Each row is a point on a landscape with many valleys, with its height.
From any point a ball rolls to the lowest of the 4 points nearest to it. It stops when none of these is lower. Distance is the straight distance between rows; heights are no part of it.
k734 (h 63): [145 134 104 101 146  79 131 107 110 136 167]
k273 (h 273): [105 141 135 156 123 144 118 129 120 140 126]
k933 (h 690): [112 139 108 152 146 130  96 133 113 128 196]
k73 (h 234): [157 125 134  86 100 118 155 103 166 135  75]
k121 (h 471): [105 163 113 129 159  69 131 127 140 121 112]
k509 (h 335): [140 123 150 118 100 153 131 128 174 137  67]
k558 (h 39): [153 123 109 117 145 110 121 103 103 116 200]
k629 (h 159): [ 83 132 161 182 127 191 120 178 123 141  80]
k940 (h 429): [141 112 129 110 105 164 109 101  96 128 175]
k42 (h 241): [136 105 164 143 112 198 133 160 146 146  70]
k790 (h 108): [183 107 109  70 140  65 168  98  95 115 156]
k111 (h 117): [169 117  96 101 162  61 146 111 104 122 187]
k513 (h 749): [153  90  88 115 145 163 103 121  93  71 245]
k315 (h 81): [136 117 143 132  95 195 125 116  97 144 130]
k87 (h 124): [158 134 114  85 127  84 154 101 121 133 131]
k195 (h 125): [110 128 154 152 113 173 124 145 131 141  96]
k425 (h 544): [136 131 112 130 127 144 107 116 102 134 181]
k94 (h 305): [146 130 128  97  92 156 135 102 132 133  98]
k254 (h 266): [116 100 168 163 115 231 140 163 113 155  88]
k267 (h 437): [107 153 132 117 134  97 135 123 166 118  75]
k681 (h 599): [135 122 112 136 124 155  95 129  95 113 208]
k21 (h 341): [ 82 135 166 144 135 120 126 172 167 109  53]
k440 (h 353): [108 157 126 119 150  46 154 135 156 115  96]
k699 (h 518): [126 128  96 142 152 107 106 122 110 128 197]
k985 (h 509): [105 121 167 130 129 118 108 187 202  99  32]
k198 (h 282): [132 102 160 138  98 226 124 135  99 155 117]
k61 (h 275): [155 121  99  94 137 116 131  96  94 112 205]
k754 (h 205): [116 115 164 159 104 206 129 141 112 152 104]
k221 (h 195): [140 133  84 116 175  48 146 126 115 134 165]
k262 (h 370): [100 131 130 180 122 175  99 140 100 151 157]
k57 (h 360): [144 116 155 131 104 157 148 129 166 138  68]
k832 (h 426): [ 78 146 141 193 136 148 107 154 118 144 121]
k945 (h 182): [113 122 156 148 113 161 125 152 165 124  55]
k795 (h 292): [111 129 141 153 108 175 104 127  96 141 143]
k798 (h 635): [125 117 156 118 108 122 127 168 201 110  35]
k491 (h 189): [169 119 108  80 123 105 151  98  88 113 169]
k303 (h 37): [ 94 132 150 160 117 153 124 155 140 134  78]
k123 (h 166): [143 140 112  98 135  52 166 104 128 133 109]
k259 (h 269): [141 137 127 107 107 140 131 104 113 139 136]
k81 (h 558): [ 97 139 148 125 132  79 138 156 198 104  41]
k997 (h 757): [134 114 103 158 171 128  89 128 116 107 234]
k874 (h 36): [121 130  92 161 183  66 108 130 120 131 207]
k240 (h 161): [170 131 122  79 112  87 175  91 133 124 111]
k835 (h 485): [108 146 127 135 128 107 130 130 144 124  98]
k652 (h 194): [146 119  94 124 156  87 126 123 111 120 193]
k212 (h 347): [127 137 137 105 109 109 146 128 174 123  69]
k176 (h 416): [ 87 152 129 157 134 124 116 134 128 134 122]
k846 (h 206): [154 138 120  85 104 138 145 100 123 132 122]
k672 (h 461): [118 141  97 141 157  93 116 118 112 134 172]

For each start below, name the point where the ball stops.
k681 | k315
k81 | k303
k798 | k303
k57 | k303
k509 | k303

Call two points neighbours if one is among the 4 nearest of the other. Go from one point of each pair to the other, from neighbour to neighbour, staying as low as possible. Name the highest point that can't be avoided.
k315 / k734 | k509
k315 / k303 | k754
k874 / k734 | k652
